Points, in no order, along strands that fork and pass close to each other.
In the rows, zero is written as 128.
Two points are linked if the straight distance between their rows is under 43.8. Some points are linked to none.
Vedum: [148 165 166 121 100 113 161 125 153 206 105]
Vud: [111 137 131 142 113  94 114  74 132 107 130]
Sezi: [149 167 174 125  89 105 170 122 152 181 115]
gelo: [120 104 115 131  82 148  95 174  83 163 111]
Dab: [140 171 183 118  91  95 175 124 154 150 120]
dodog: [ 98  89  87 145 184 167  89 111 123  85 151]
Sol: [158 148 137 116 150 146 156 163 157 192 115]
Fod: [134 107  98 150 166 130  99  96 132 123 120]
zovuk: [108  77 106 159  93 145  74 143  75 103 140]
laleg: [127 141 132 144 116  93 107  84 133 122 118]
ridam: [156 152 141 116 143 139 168 147 160 220 115]
gipi: [153 112 105 123  90 151 168 170  72 167 165]
sukul: [ 65 141 130  83 167 115 124  72 177  69 111]
kel: [186 133 113 129 159 143 179 139 128 184 130]
fuv: [169 129 120 117 149 156 183 175 116 166 165]
Zal: [170 146 132 123 141 136 173 131 143 211 118]
Malof: [141 144 139 143 123 101 101 112 149 144  89]
zito: [ 57 142 122 105 139 151 130  50 138  64 151]
Funa: [126 169 180 112 111  84 163 124 163 106 119]
nido: [112 133 147 126  98 142  91 197 126 112 131]
Ruruf: [175 134 119 116 160 155 183 168 127 178 145]
nuz: [133 169 177 123  97  89 160 125 154 127 122]
fip: [ 95 150 159  97 161  78 143 109 186  79 103]
kuz: [129  92 108 145 115 148 114 153  83  99 163]
Volor: [156 105 103 132  89 152 151 164  62 159 157]
veke: [163 121 114 118 132 158 183 176  98 155 171]
vaka: [124  74  92 154 106 152 105 135  66 103 162]
Kov: [176 141 129 137 129 119 159 113 131 181 114]
fizer: [ 96 142 136 132 120  97 121  72 135  91 140]
Sema: [ 59 138 126  82 167 137 130  62 166  64 124]
lal: [161 111 112 129 139 151 156 167  94 120 166]
nulip: [101 142 139 100 162  90 151  90 163  76 130]
mubos: [ 82 148 154  92 150  84 130 103 181  71 112]
pabo: [121  81  96 144  97 151  84 159  70 144 102]
mer: [ 76 142 136 116 130 102 121  70 142  77 143]
deze: [110 106 126 142  84 138  76 168  92 111 128]
noli: [ 53 140 119 118 120 156 110  40 134  75 150]
tuvuf: [102  87 113 151 112 150  80 148  90  85 160]
reke: [136 135 139 127 151 133  93 175 155 122 106]
feg: [167 142 128 128 144 134 141 146 149 172 106]
Bupin: [169 129 116 142 149 123 134 114 131 154 110]
lafi: [ 78  88 105 145 148 165  74 131 119  68 162]
zurag: [172 128 118 131 156 133 141 144 135 160 114]
vonev: [121  75  98 153  97 146  85 147  67 125 121]
mav: [117 136 149 123 121 145  87 194 141 108 124]
piman: [168 150 136 138 108 105 160 103 128 167 117]
seli: [ 59 142 125  93 158 146 133  55 153  62 143]
pazat: [138 137 130 140 141 114  87 128 153 134  89]
guki: [158 152 143 128 131 125 139 136 152 184  97]
Bon: [155 119 113 122 107 156 176 171  86 159 176]
geliv: [ 98  93 113 145 134 149  86 148 111  78 162]
nam: [142  94 105 138  87 149 114 159  67 143 140]
refen: [121 106 122 135  77 146  87 174  90 132 123]
mubuv: [146 118 107 148 152 119 106  99 133 133 113]
Kuva: [109 116 140 131  94 143  79 185 114 105 135]
zoni: [127 135 145 122 139 143  97 193 146 115 123]
tezi: [112  92  84 147 186 157  93  96 127 101 140]
ful: [ 88  95 101 145 172 166  80 125 128  79 154]
kidel: [137 134 135 134 151 127  90 155 159 132  91]
kiten: [108 152 165  95 151  74 157 117 184  89 102]
Poz: [156 127 119 147 144 110 120 106 132 146 107]
Dozi: [151 159 156 126 111 119 147 132 155 199  96]
sebin: [152 163 169 116 119  91 205 118 141 129 139]
tolo: [135 146 140 144 109  96 117  96 140 130 110]
sof: [145 100 100 135  86 151 127 164  63 164 137]
pugo: [169 115  93 156 157 120 141  86 110 143 130]
kifa: [ 62 144 139 107 138 115 117  70 148  68 141]
Mibov: [122 162 177 105 129  80 164 130 175  97 114]
dul: [155 160 156 128 104  91 185 105 132 136 135]
gizom: [122  92 101 135  93 150  88 173  74 160  96]
Kovu: [ 67 146 142  85 165  98 124  85 185  69 110]
getet: [180 137 122 128 145 135 173 133 136 194 118]
buk: [127  99  89 149 176 144  96  90 126 113 131]
zupel: [159 155 149 133 102  95 171 101 133 151 125]
Nufi: [131  96 113 143  96 145 108 162  82 112 152]

A fork is a point with three links. Follow the links from the first point to the second and name the forks in between, in order.
gipi, Zal -> getet
guki, Bupin -> feg
Kov, Bupin -> getet > feg

A fork is a point with three links, a tip a point with one. Leave the first point through the second and follow the links. Name the first fork or tip that comes.
Fod, mubuv -> feg
Bon, gipi -> vaka
sebin, dul -> getet
Malof, tolo -> kifa
fip, mubos -> noli
piman, zupel -> sebin

Name the points in between on the shortest way along the links from the first point to the second, in order.
ful, gizom -> lafi > geliv > tuvuf > zovuk > vonev > pabo
mubos, Dab -> fip > kiten > Mibov > Funa > nuz
refen, pabo -> gelo > gizom
mer, Malof -> fizer > Vud > laleg > tolo
